Each row is a point on a tangle of strands that fork, close into loops and nearly touch. The rows are in no order.
In the rows, zero is written as 128.
Points whose rows are less than 113 apart are linked; no others are. Some points are linked to none.
<651>: [104 159  96 166 135 121 123 134 135 141 149  68 123 107  60 105 158 167
 109 130 119 108 163 163 171 122 104 124 121 159 154 161 109  98 118]
<745>: [137  48 141 115 144 175 148 134 132 108 132 149 121  77 112 120 181 129
  91 144 122  93 149 142 147 138 129 162 111 138  73 109 165 119 167]
<604>: [120  95 114  88 120 137 131 113 167  96 133 179 153 129 130 139 128 123
 129 129 134 157  97 125 103 131 177 121 130 132  93  88 125 138 148]
<1333>: [142 140 124 150 119 140 104 141  70 170 131 138 127 125 160 123 129 116
 114 134 129  66 112 104 148 152 125 168 110 103 127 158 187 138 104]
<1312>: [ 88 133  67 163  86 102 122 111 149 109 116  97 144 140  74 133 115 164
 112 129 133 147 101 128 124 157 175  87  88 131 175 153 107 144 100]
<1407>: [124  44 142  92 156 174 142 125 147 102 137 163 131  95 149 108 169 120
 106 131 131 101 128 123 111 127 141 156 104 117  96 121 166 128 148]
<1070>: [162 139 113 153  92 117 122 119 102 125 100 146 126 156 131 179 107 128
 131 129 134 132  93 128 125 143 157  98 130 114 109  92 123 144 112]
<365>: [ 73 124  67 101 105 122 110 107 171 128 176 140 180 150 128 101 119 118
 108 120 145 126 102 108 100 136 208 129  89 125 137 151 130 130 106]
<639>: [142  83 127 129 128 106 129 152 134 102  90  72  97  96 146 130 129 126
 131 128 123 104  88 116 119 136 112 147 115 118 156 171 180 152 131]
<1700>: [133  76 181 111 170 172 175 135 154 139  93 193 134  92 144 140 130 156
 131 132 153 188 184 129 119 113  76 141 135 102 124  96 112 136 158]
<832>: [169 131 175 171 128  85 156  97 101  74 142 142 102 141 145 125 116 178
 179  80 114 180  99 115 104 105  86 103 145 169 179 123 100 152 115]
<1584>: [141  91 185  87 167 120 151 102 143  64 191 156 134 139 179  93 124 125
 159  96 104 175  82 132  89  88 134 110 165 162 117 105 119 150 147]
<94>: [128 196 122 150 133  99 111 152 122 164 109 116 122 143 150 130  95 117
 159 124 144 137 140  97 131 124  90 147 141 120 164 171 127 115 115]
<412>: [117  83 152  98 152 143 124 130 120 119 142 152 137 107 175 100 122 140
 123 102 134  98  91  99 108 127 133 154 111 102 161 159 170 148 121]
<1178>: [ 89 140 112 132  94 115 112 108  85 120 163 131 160 119 109 117 151 165
  98 123 101 114  63 120 149 186 162 137 121 124 143 149 178 162 117]
<139>: [122 252 125 159 103 101  79 139 117 130 168  35  87 141  93 121 125 103
 154 119 111 129 164 161 163 114  57 116 171 165 146 144  49  77 134]
<1497>: [128 123 109 160 122 116 134 115 129 131 119 170 141 156 126 137  96 157
 138 109 147 138 113 102 104 128 159  99 100 125 162 125 110 137  89]
<722>: [109 173  97 135 110  86 115 126 133 119 120  91 141 145 106 135 108 144
 143 121 120 168  98 110 137 129 141 100 138 145 154 153 115 136 131]
<1433>: [109  61 159 107 134 153 140 128 130 122 125 180 147  88 158 122 131 156
 102 114 147 115  99 106 110 154 136 161  94  90 157 140 163 159 127]
<1038>: [138 140 149 134 153 114 106 125  85 122 155 131 110 144 162  81 119 126
 148  94 131  81  97  94 114 116 117 153 129 138 179 177 147 115  99]
<132>: [ 90 142  85 158  99  77 145 130 162 109  71  33 113 115  66 136 136 144
 127 151 112 154 134 157 140 146 132  93 115 137 172 168 119 136 125]
<953>: [137 150 124  99 140 116 132 150 153 127 115 103 119 128 118 154 125 121
 145 141 107 164 122 131 138 101 116 119 175 159  95  97 115 128 166]
<1169>: [143 199 150 174  83  88 130 113  88 110  85  73 105 151 106 168 134 153
 136 119  92 154  94 139 174 154  93  74 175 133 128  95 121 133 136]
<1648>: [164 185 133 152 127  97  87 129  75 127 132 102  86 160 167 110 101  95
 165 110 141  77  99  96 114 110 109 142 143 135 167 178 130 107 101]
<1268>: [138 125 118 155  69 134 135 130 109 134  80 125 131 124 112 178 135 116
  88 163 118 114  99 144 155 204 151 126 116  96  98 107 169 152 122]
<1376>: [ 89 141  88 132 133 134 129 129 146 137 156  91 146 105  70 110 168 162
  97 139 110 122 145 154 164 141 133 138 120 155 130 145 135 116 133]
<300>: [ 97 107 131  70 154 166 133 152 161 160 109 176 158 100 139 128 135 102
 117 148 152 147 171 115 125 127 134 154 131  95  80 109 145 124 168]
<640>: [156 102 162 166 116  89 158  89  97  55 147 121 106 130 118 135 129 188
 152  90  98 176  70 135 107 125 112  90 135 174 172 112 105 163 117]
<1151>: [ 91  26 152  85 160 168 153 128 178 129 105 174 136  88 148 105 134 135
 108 126 180 118 170 118  72 124 129 159  73  58 158 145 132 136 127]
<1723>: [123 112 178  88 171 121 105 125 107 100 159 139 127 119 193  75 100 116
 147  84 125  99  78  93  87 108 124 155 132 120 187 174 153 133 116]
<882>: [145  77 120 160  96 152 139 125 119 133 101 170 124 125 120 154 127 134
 102 139 150  98 121 118 109 171 157 137  72 104 119 113 141 135  99]
<1043>: [171 147 113 114 101 145 113 128 102 136 117 126 118 140 132 176 127  98
 111 151 118 103 118 145 154 129 142 118 151 126  55  70 136 130 148]
<227>: [145  83 187  78 197 149 132 153 147 115 122 123  93 107 190  88 114 104
 160 120 139 125 149 119  87  81  74 154 151  98 141 155 137 119 147]
<251>: [ 94 124  92 140  73 143 144 143 159 188  78 135 149 113  97 163 136 112
  84 177 150 131 186 150 133 200 150 164  58  89 107 131 139 141 113]
<1052>: [114  37 176  79 192 171 150 122 161 121 111 161 133  93 172  90 128 139
 114 119 170 133 178 121  73  91  98 151 105  52 165 153 133 141 130]
<252>: [ 86 150 136  98 169 144 118 120 147 166 162 205 177 154 152  86  96 130
 135 110 144 154 132  87 117 125 151 125 129 118 148 143 115 115 119]
<207>: [ 85  83 157 101 133 171 130 122 146 169 124 222 161 131 172 106 115 134
 105 130 168 133 147  84  87 147 142 141  75  60 135 117 123 136 113]
<983>: [132  81 130 118 118 161 141 138 130 114 117 124 132  79  99 142 183 129
  79 164 109  99 122 156 165 168 134 160 126 133  66 109 177 131 171]
<593>: [161  41 147 126 153 139 165 147 151 102  94 113  92  82 143 136 141 123
 139 135 136 117 140 152 110 114  96 150 117 125 123 124 151 139 146]
<411>: [ 68  98 145  59 153 160 116 130 160 164 140 195 177 113 173  95 118 127
 102 126 162 134 128  86  99 135 149 156 108  65 144 144 144 140 132]
<1122>: [125 187 118 150 101  90 130 133 129 124  85  70 121 142 110 157 123 139
 136 134 104 170 109 128 156 147 105  97 161 136 132 129 128 134 142]
<1417>: [127  77 163 118 164 157 162  81 150  99 165 221 163 157 149  87 123 147
 130  98 135 160 134 123  95 108 155 102 111 130 136  98 109 126 105]
<683>: [103 136 100 122 137 139 126 140 134 149 143 115 145 107 107 116 150 140
 107 138 121 119 136 129 151 140 134 156 124 134 123 158 157 123 130]
<1193>: [176 136 158 113 132 143 132 135  94 130 113 142 112 128 144 167 138 113
 128 137 107 127 115 135 158 123 108 131 178 138  60  69 143 139 167]
<424>: [151 183 142 189  92  87  88 125  79  94 145  41  70 143 110 112 149 146
 155 103 120  99  97 131 154 116  74  90 156 159 161 143  92 107 117]
<371>: [133 106 127 126  88 145 140 129 115 109  97 133 134 104 107 173 161 122
  78 161 103 122  87 153 161 196 147 138 128 114  74  93 178 150 156]
<82>: [145 159  83 144  71 157  97 119  99 159 140  92 146 132 132 160 142 101
  81 165 117  86 142 156 173 177 159 146 109  98  78 125 171 143 122]
<364>: [103 124  99 167 158 120 139 151 140 160 128  96 120 100  81  94 155 153
 112 132 138  91 184 140 153 119 105 152  99 146 169 185 135 101 103]
<31>: [138  54 114 126  88 168 130 104 128 100 134 174 132 121 119 152 164 111
  93 140 147  74 109 124  97 173 183 146  66 109  84 108 148 114 104]
<1083>: [161  67 120 139 103  95 138 126 141  63  79  82  93 120 154 150 101 116
 150 123 126 137  62 117  79 120 145 105 107 123 159 144 149 173 123]
<320>: [ 99 229 114 138 135 104  87 141 134 133 186  49 106 138  76 110 122 120
 153 117 117 140 168 164 147  88  81  97 166 183 148 142  33  74 132]
<356>: [ 87  37 167  80 155 184 155 123 168 144 101 204 147  82 140 121 144 148
 100 145 177 157 184 118  92 142 117 160  93  57 127 118 122 138 159]
<1335>: [157 100 183 106 172 157 130 141  98 132 131 169 120 104 186 112 132 125
 138 113 129 116 127 101 133 125  90 160 151 108 119 129 164 130 145]
<603>: [158 150 133 147 108 123 104 119  34 149 155 147 131 145 160 119 130 121
 133 120 119  62  81 106 136 149 144 156 127 111 128 144 171 141  97]
<759>: [ 76 138 113  95 118 159 131 139 158 181 132 180 177 110 122 130 140 129
 103 152 136 159 158 116 145 155 149 158 115 105  89 124 136 134 150]
<563>: [ 91 137 111 105 119 129 104 107  96 127 205 149 175 127 119  88 148 144
 104 116 111 101  73 113 138 160 177 147 127 141 139 154 162 144 118]
<1645>: [190 171 179 136 125 105 106 133  56 124 140 116  86 145 159 136 137 105
 161 110 112 102  91 115 141 134  80 145 189 150 106 112 146 119 139]
<1434>: [144  82 135 156 116 149 163 144 146 164  57 158 123  92  66 171 136 121
  95 170 142 105 217 162 148 144 115 143  93 123  89  84 113 109 139]
<93>: [ 80 116  64 118  96 114 124 118 173 120 129 107 153 128 102 127 124 132
 110 133 133 144 105 125 110 149 185 125  88 124 146 162 139 144 117]
<357>: [142 198 182 115 148 100 118 146 121 117 157 132 106 143 121 116 131 131
 167  96 104 175 119 105 133 123  65 139 208 172 118 122  90  98 161]
<1665>: [104 134 132  75 168 116 134 165 176 119 130  97 118 114 101 133 138 111
 151 142 102 170 144 148 125  89 116 132 175 170  95 110 108 117 175]
<1266>: [145 138 138 163 147 118 139 160 128 164  95 118 114 111 121 129 134 136
 128 129 134 104 169 120 154 126  78 153 129 129 141 144 143 112 129]
<1085>: [129 224 160 154 101  65 115 136 120 112 123  97 105 157 114 127 112 151
 172  94 114 186 115  91 140 124  68 106 177 163 161 139  93 111 137]
<723>: [130 173  68 148  62 117 119 121 140 141  72  65 134 150 100 197 102  99
 114 165 124 131 151 177 150 151 158  94 108 100 107 103 114 142 116]
<1180>: [102 129 147 142 121 130 139 110  84 141 171 208 172 132 112 117 139 187
 118 109 117 142  91 101 138 163 149 130 126 136 148 112 130 149 118]
<1093>: [110 118 149  59 177 159 110 152 145 159 129 158 145 106 174 107 115  93
 132 139 144 132 145 103 113 116 110 159 155  78 108 144 150 116 160]
<510>: [ 96 105 157  75 178 122 109 117 146 102 157 140 156 135 181  57  79  99
 144  88 139 110  83  87  81 100 145 132 124 116 194 183 133 124 114]
<304>: [126  82 190 109 131 155 158 114  95  97 151 208 160  89 139 134 159 172
 115 117 109 169  94 125 136 160 116 147 151 127 111  87 158 166 162]
<398>: [ 94 114 139 133 146 157 135 135 134 185 117 206 148 138 164 105 103 149
 123 123 161 118 153  83 105 127 136 145  79  87 160 141 124 128  95]
<1047>: [ 92 169  89 165 109  90 132 129 146 123 111  49 126 127  59 125 140 171
 122 136 116 151 144 152 160 131 119  91 125 154 172 157 103 115 122]
<976>: [169 105 148 114 117 127 153  91 127  64 142 178 129 145 145 170 106 138
 148 115 111 185  82 148 100 110 152  91 153 158  94  54 100 163 145]
<228>: [ 99 134  93 115  86 101 144 149 180 146  43 123 143 131 117 182  91 106
 136 151 150 193 126 129 113 155 156 114 112  88 125 121 124 166 137]
<485>: [143  58 141 100 151 124 147 150 172  78 116  96  96 101 151 131 132 113
 151 130 125 144  98 138  90  98 119 134 136 142 121 126 146 154 152]
<1419>: [158 191 132 174  73 105 132 113  96 125  66  72 110 149 105 195 115 135
 114 140 102 128 116 161 181 157 106  70 161 116 117  77 106 133 133]
<1697>: [121 174 146 134 174 132 120 123 122 130 177 133 122 146  94 103 148 165
 142 110 114 141 141 126 144 105  93 116 168 182 139 124  77  81 130]
<763>: [120 203  74 146 126 112 106 141 132 170 138  76 126 153 105 138  98  94
 151 142 141 126 203 163 137  82 128 118 128 140 150 156  78  94 106]
<392>: [139 117 166  68 195 140 118 171 149 138 115 122 106 113 184 109 101  78
 166 134 140 134 145 117  97  94  84 152 175  88 117 150 137 106 155]
<990>: [146 123 156 157 153 117 155 150 135 131  99 122 108 114 108 133 140 172
 140 119 123 145 151 125 149 125  69 136 144 153 146 124 128 113 139]
<730>: [137 210  73 148  88  90  90 144 125 140 118  33 119 155 139 147  90  76
 158 153 129 136 143 136 129 106 134 118 130 127 148 181 108 124 115]
<28>: [138 179 116 154 104 116  75 125  87 116 178  34  90 136 109 117 144 123
 139 116 116  89  98 157 156 112 104  93 154 163 125 133  86 107 125]
<355>: [129  52 120 113 135 170 135 102 136 104 155 185 137 123 139 104 157 121
  99 121 139  81 120 116 101 140 175 142  78 114 105 120 152 117 108]
<294>: [ 75 103 108  68 150 154 120 133 168 146 156 159 173 113 141  86 134 108
 114 135 140 126 133 106 114 132 169 154 109 105 122 155 156 124 135]
<1523>: [143  83 157 104 170 160 121 146 109 137 127 142 121 101 181  99 135 115
 120 123 134  77 129 101 127 120 103 171 125  98 123 158 176 124 134]
<1437>: [ 99 126 126 113 166 121 124 110 152 124 164 166 159 164 138  75 104 135
 141 100 141 145 115  92  99 100 163 105 122 139 170 151 106 114 106]
<1228>: [181  69 107 149 148 153 130 116 119 116 131 129  84 148 146 109 137 103
 129 126 141  49 140 131 102  91 159 123  90 127 120 124 133 104  92]
<1007>: [166  70 145 136 135 122 143 160 139 121  66  95  98  81 148 151 135 120
 123 144 132 107 122 138 132 140  86 154 128 105 125 139 179 149 148]
<317>: [ 93  96 132  99 147 105 131 101 154  95 160 168 169 156 159  76  82 129
 138  83 149 138  85  82  83 102 176 109 108 133 199 162 117 143 107]
<152>: [172 107 107 127 132 143 122 128 121 113 125 116  97 135 114 152 137 102
 118 143 127  81 134 155 131  97 139 110 125 138  73  82 113 114 132]
<799>: [154 106 112 151 114 142 125 133 100 146 112 146 121 125 148 145 130 117
 113 136 141  83 118 116 128 152 147 144 101 104 108 129 168 141 109]
<1138>: [103 170 104 117 102  81 138 144 162 127  63  54 133 129 104 160 114 116
 146 150 107 188 126 139 145 143 124 108 152 128 127 137 134 151 157]
<1305>: [125 144  79 175  69 148 126 133 137 193 103 111 145 123 107 157 135 113
  83 177 142  97 196 153 150 182 152 151  60  90 111 132 142 132  97]
<8>: [145 180 101 179  58 136 118 112 101 148  78  82 123 144 102 202 111 119
  89 157 116 105 136 173 177 176 135  79 124  95 103  88 111 139 108]
<353>: [122 132 111 128 120 125 104 106  70 130 192 150 149 147 141  96 137 133
 123 107 125  72  78 111 128 140 175 134 118 132 139 144 156 133  96]
<1616>: [105 119  97  66 145 154 126 119 170 127 149 152 149 132 101 124 150  98
 115 147 129 118 172 158 124  92 171 123 111 141  59  86 110  94 147]
<17>: [139  98 123 109 110 135 152 105 163  77 114 176 138 143 107 174 114 138
 124 128 129 182 103 145 100 128 168  97 131 149  99  61  95 143 141]
<310>: [140 172 176 116 169 132 139 148 128 149 122 159 127 129 136 131 127 142
 156 112 121 175 151 100 145 115  64 138 184 148 119 114 106 103 158]
<71>: [178 128 158 126 172 144 137 119 107 123 136 160 110 155 154 121 123 123
 158 116 122 132 131 127 121  89 111 111 161 154 107  92 107 115 134]
<184>: [106 138 100 131 134 105 122 123 144 121 146 126 138 146 116 108 110 141
 142 113 135 151 103 103 114 108 156 111 128 149 166 154 111 128 117]
<629>: [154  89 157 111 148 123 155 110 143  66 150 148 122 129 153 138 123 141
 153 110 108 187  82 136  97 104 134 105 162 167 112  87 117 161 154]
<298>: [ 82 145  81 110  97  80 150 152 183 148  48  83 139 121  89 177 104  98
 137 158 135 196 161 166 131 140 147 116 122 110 133 134 125 155 146]
<204>: [124  46 183  78 213 164 149 147 156 118 121 132 112  87 169  69 133 114
 135 122 147 117 181 130  91  77  78 158 124  82 156 163 142 118 138]
<15>: [101 113 135 152 151 138 144 104 118 128 174 187 157 142  98  96 145 195
 116  97 126 142 119 107 133 133 145 116 114 156 163 124 108 121 106]
<315>: [133  80 103 138 114  97 138 136 149  92  82  93 107 116 133 138 109 130
 137 122 133 124  88 114  97 131 144 122  98 117 171 162 150 155 111]
<1582>: [140  76 103 124 143 154 117 111 125 119 150 149 118 146 148  89 140 101
 117 115 146  60 126 120 100 110 178 134  83 118 119 143 152 108  98]
<650>: [138 171  83 177  74 147 111 127  99 177 126  97 142 135 119 156 131 124
  87 163 127  94 165 158 168 166 150 136  94 101 112 132 149 136 102]
<1601>: [144  87 125 109 144  95 133 140 167  72 126  66  88 132 141 119 119 104
 171 129 117 143  97 121  77  73 145 100 130 162 128 140 111 146 142]
<1121>: [127 149 127 190  67 128 136 124  89 160  88 126 130 130 115 168 131 142
  83 162 115 105 107 133 167 212 140 123 104  89 128 128 170 161 102]
<877>: [109 147 113 171  75 129 119 107  72 139 138 129 150 126 103 142 144 166
  82 142 107 108  80 139 163 208 161 120 105 107 133 128 162 155 101]
<1206>: [154 166  96 130  81 134  99 116  90 132 128  94 130 140 131 174 134 103
 104 149 118  99  98 157 162 147 158 110 142 114  73  97 147 137 132]
<1642>: [ 90 149 110  77 164 130 138 156 168 148 142 118 142 113  85 124 146 112
 129 145 112 156 181 157 145 101 129 143 158 163  96 125 113 105 164]
<526>: [126 240 114 166  97  93 105 143 128 153 135  18 115 134  90 144 117 106
 148 140 114 128 210 182 179 105  68 122 159 144 153 154  81  88 130]
<359>: [160  95 188 126 155 156 153 116  87 117 142 196 131 111 167 132 139 149
 139 111 118 141 114 115 133 135  92 147 152 129 107  91 150 147 149]
<1242>: [196  52 131 152 159 162 153 114 129  90 129 123  70 138 132 120 142 111
 134 125 128  73 162 169  99  73 132 107 101 152 104  88 106 107 107]
<838>: [ 83 115 110  74 170 155 138 143 171 157 145 158 150 111  85 104 157 109
 116 149 122 134 206 157 144  98 146 145 122 150  85 116 119  89 157]
<1396>: [123 203  69 137 122 116  92 143 129 158 144  67 133 153 141 129  91  77
 151 149 134 129 169 132 122 107 141 144 128 120 150 184 116 113 110]
<342>: [ 83 138  91  70 132 140  99 113 158 144 188 164 182 152 157  89 116  92
 110 123 139 119 114 105 109 133 199 146 111 114 114 156 153 128 115]
<1311>: [142 122 139 142 120  97 124 114  97  74 152  95 108 132 111 124 146 162
 144 107 100 140  69 133 128 125 125  99 150 167 143 118 122 141 133]
<1174>: [203 101 159 140 147 136 140 110  95 105 125 155  95 153 177 141 114 112
 158 112 129 124 113 131 104  93 123 110 145 137 107  86 125 139 121]
<728>: [143 214 149 145 129  85  89 147  99 126 124 107  91 150 160 112  87  88
 173 104 132 119 113  85 110 124  75 153 161 138 169 184 114 102 118]
<446>: [ 88 188 124 122 148 136 115 137 130 186 152 181 169 149 145 109  99 137
 138 125 140 158 142  89 135 136 124 138 137 121 148 150 117 121 115]
<9>: [119 155 105 106 142 125 128 154 145 151 135  78 129 109  77 143 150 109
 116 158 107 116 186 183 167  99 110 134 147 159  92 115 115 102 152]
<182>: [122 228 104 171 128 104 108 150 131 176 136  82 124 143  99 133 110 111
 153 137 134 135 213 154 157 100  83 145 149 142 158 169  84  80 113]
<889>: [ 75 140 121  95 123 151 127 123 138 166 161 204 188 122 129 125 134 148
 105 136 133 169 117 102 143 167 167 145 126 120 100 115 142 146 145]
<360>: [146 199 157 151 101  68  93 128  95  92 143  76  81 151 119 108 125 136
 173  92 111 140  94  95 129 122  79 109 171 171 158 155 101 117 128]
<539>: [101 128 105 125 125 162 120 145 123 184 145 132 152 100 134 109 150 123
  87 152 132  91 163 111 154 159 137 182  93 108 116 169 176 129 125]
<1373>: [143 170 116 173 104 111 116 127 117 133 109  43 102 119  84 147 150 143
 113 142 107  93 144 178 183 128  88  88 141 145 125 113 103 111 127]
<855>: [112 106 102 140  70 150 132 127 149 161  90 166 139 125 109 166 136 119
  88 163 153 115 134 127 114 198 170 152  62  90 100 117 139 134 102]
<1551>: [114  45 160 118 113 160 164 127 151  99 101 179 139  87 127 150 129 157
 104 126 149 157 106 130 103 181 127 152  96 103 147 118 140 166 135]
<1184>: [108  63 153  77 157 169 159 143 168 137  97 180 146  86 138 134 143 128
 121 144 158 162 171 126 120 126 119 150 128  92  97 102 134 129 174]
<1025>: [119 138 101  69 139 164 105 105 148 143 161 180 157 166 143 107 132  75
 119 143 140 108 156 130 109 105 189 120 116 117  52  93 119  94 126]
<1669>: [144  99 148 125 164 161 149 109 133 111 149 191 131 148 132 115 134 147
 133 112 128 147 138 126 118 107 141 112 127 148 111  87 106 117 127]
<1534>: [133 205 111 172  87 107 115 131 131 159 107  18 123 128  86 154 130 119
 116 151 108 106 198 200 191 122  81 108 149 135 130 124 100 105 129]
<47>: [145 210 100 145  80  79  75 131 102 115 132  25 102 157 141 134 105  85
 160 135 119 128 100 115 132 118 120 103 150 139 147 177 110 122 124]
<1051>: [120 120 143 153 139 127 137 125 128 154 105 189 137 156 172 116  83 160
 140 100 161 129 123  82  91 120 134 123  87  98 199 144 118 141  79]
<1159>: [135 104 140 142 133 128 158 136 141 119  90 133 125 111 108 152 137 162
 121 129 124 156 113 131 141 152 111 128 130 131 133 114 140 142 138]
<1117>: [128  89 148  85 160 118 121 109 139  75 186 139 135 151 168  79 120 108
 153 102 116 132  74 115  90  91 163 110 154 155 131 128 129 138 135]
<635>: [126  56 165 125 112 152 166 111 131  80 127 193 145  90 114 152 147 167
 106 122 119 169  84 140 118 173 133 145 122 130 128 102 150 165 148]
<1246>: [ 98 173 110 137 136 119 124 162 146 186 101 137 147 133 142 139  95 131
 146 132 151 161 158  98 128 131 111 146 127 100 161 160 130 128 116]
<541>: [153 156 117 181 123  96 122 144 123 132 108  37  84 124  93 133 147 133
 137 138 126  82 156 164 156 100  83 112 134 155 141 141 103  99 124]
<128>: [195  70 137 138 139 160 150 111 124  90 130 126  82 127 121 152 147 117
 116 142 120  86 144 170 118  96 131 112 121 156  77  64 104 118 130]
<223>: [155  85 117 136 115  86 133 123 148  53 113  66  92 135 134 134 115 121
 161 126 117 148  72 117  83  92 153  83 112 162 156 140 110 162 134]
<141>: [154 162 179 159 125  78 121 113  92  82 157 126  89 150 137  94 120 160
 182  72 120 145  98  91 108 106  85 116 157 177 186 144  99 120 112]
<437>: [144 141  98  84 128 149 100 105 129 128 167 147 134 165 144 131 124  78
 120 139 130 105 116 139 116  97 186 108 140 130  57  86 119 108 130]
<1744>: [124 155  78 136  63 111 131 125 156 132  63 103 137 151 101 188  99 109
 116 154 135 157 120 143 126 165 170 103 109  98 109 109 121 148 120]
<60>: [137 180 104 150  84  96  82 122  97 109 139  35 105 144 123 137 126 115
 142 131 107 123  82 140 146 121 130  83 156 146 127 136 107 135 131]
<1109>: [201 141 181 134 136 132 129 132  66 125 127 122  91 133 157 156 154 112
 139 129  99 102 106 134 160 123  81 137 191 152  72  78 145 125 157]
<793>: [165 173 159 184 120  86 112 146 111 111 126  50  57 133 103 108 149 135
 153 114 123  94 138 130 150 112  52 126 159 167 147 144 109  91 122]
<81>: [133 124 137 116 132 116 136 141 138 114 103 125 127 123 141 149 120 142
 145 119 121 169  95 113 128 126 113 123 156 135 126 115 135 145 149]
<1364>: [150 157 119 166 141 124 133 155 123 186 104 105 121 115 103 138 137 118
 123 152 132  97 204 142 166 113  85 151 137 136 111 133 126  97 131]
<503>: [131 217 154 120 119  87 117 136 117 126 129 118 129 158 122 151 113 135
 161 106 104 199 102 101 146 124  96 105 202 159 124 112  97 119 158]
<813>: [119  89 122  92 130 124 129  99 138  83 176 161 154 146 149 107 129 118
 126 110 122 137  70 118 100 118 187 110 141 146 115 103 132 142 137]
<1496>: [ 94 117  97 136 139 154 135 144 145 193 136 148 148 105 110 105 146 122
  99 154 147  97 215 128 142 130 138 166  74 112 119 156 145 106 114]
<352>: [165 144 150 132 122 109 108 126  52 121 146 135 117 138 155 125 130 124
 148 110 114  97  73 111 131 135 117 142 156 132 125 125 161 143 122]
<608>: [165 101 125 179 134 139 143 125 108 121 124 110 100 115  84 135 160 167
 104 130 119  88 142 154 156 127 109 119 119 150 129 114 118 108 121]
<711>: [145 119 182 113 166 154 163 143 136 144 107 175 138 105 145 139 135 152
 139 125 128 182 166 123 147 119  68 141 172 129 100  87 119 127 175]
<558>: [146  70 180 125 158 149 160  79 118  92 158 212 145 150 193  85  98 129
 139  84 133 144 114 121  75 103 144 110 101 107 156 115 129 154  87]
<1065>: [122 196 131 127 156 126 108 134 126 139 169  91 108 141  87 112 138 128
 145 122 112 130 152 149 150  91  96 110 175 181 122 116  59  79 137]
<341>: [113 135 128 152 164 145 127 103 122 128 194 159 136 151  89  83 151 174
 124 101 131 125 140 127 141  97 135 101 139 172 151 123  76  89 109]
<631>: [130 171 101 141 117 128 131 145 134 188 121  77 143 107  86 156 141 101
 104 169 113 101 233 186 187 119 103 149 130 132 104 126 131 106 134]
<281>: [ 91 105  89 157 155 142 143 145 148 174 130 134 129 111  97  90 145 143
 115 132 148  87 192 122 134 118 132 158  73 126 172 179 134 104  90]
<1733>: [ 70 117 151 118 111 136 138 117 117 154 150 225 185 122 127 121 133 185
 107 123 131 166  93  95 129 182 152 143 112 109 146 110 137 164 130]
<1290>: [184  86 174 130 150 140 156  82  98  90 148 194 119 155 198 116  99 119
 160  95 131 145 108 135  80  98 132 103 127 122 126  96 125 153 101]
<1267>: [108  99  90 149 109  87 146 142 164 106  62  64 107 111  89 141 124 133
 132 145 128 145 120 138 117 138 135 113  99 128 172 167 141 145 122]
<1001>: [ 91 144  78 116 112 105 132 153 178 177  76 133 154 141 132 154  89 114
 141 141 165 170 156 120 106 129 155 132  99  92 149 149 122 148 120]
<846>: [141 154 107 114 107 143  94  94  73 137 189 166 148 166 139 129 133 110
 123 120 130  92  95 133 138 122 181 106 141 131  79  83 124 123 117]

A fork is a point with three links, a tip a point with one. Leave the first point through the second and follow the links. Name the first fork or tip that comes.
<392>; <227> -> <1184>
<398>; <207> -> <1312>
<1312>; <93> -> <184>
<1376>; <683> -> <651>
<1551>; <635> -> <412>
<139>; <320> -> <300>
<1206>; <82> -> <882>
<953>; <81> -> <1642>

A piece is all that can be reached along the links. How many separate loops has the piece of each point below (a circle has one, a figure eight two, a Y none), and how many tips (points with one link)?
<539> -> loops 2, tips 0
<1051> -> loops 4, tips 1
<320> -> loops 3, tips 1
<1582> -> loops 3, tips 0
<813> -> loops 1, tips 0
<990> -> loops 1, tips 1
<1174> -> loops 1, tips 0

Name the points in between on the shortest way along the links from the first point to the second, in order.
<799>; <877> -> <1333> <603> <353> <563> <1178>
<365>; <228> -> <342> <294> <411> <207> <398> <1051> <1497> <184> <722> <1122> <1138> <298>
<310>; <1180> -> <711> <1700> <1184> <300> <759> <889> <1733>
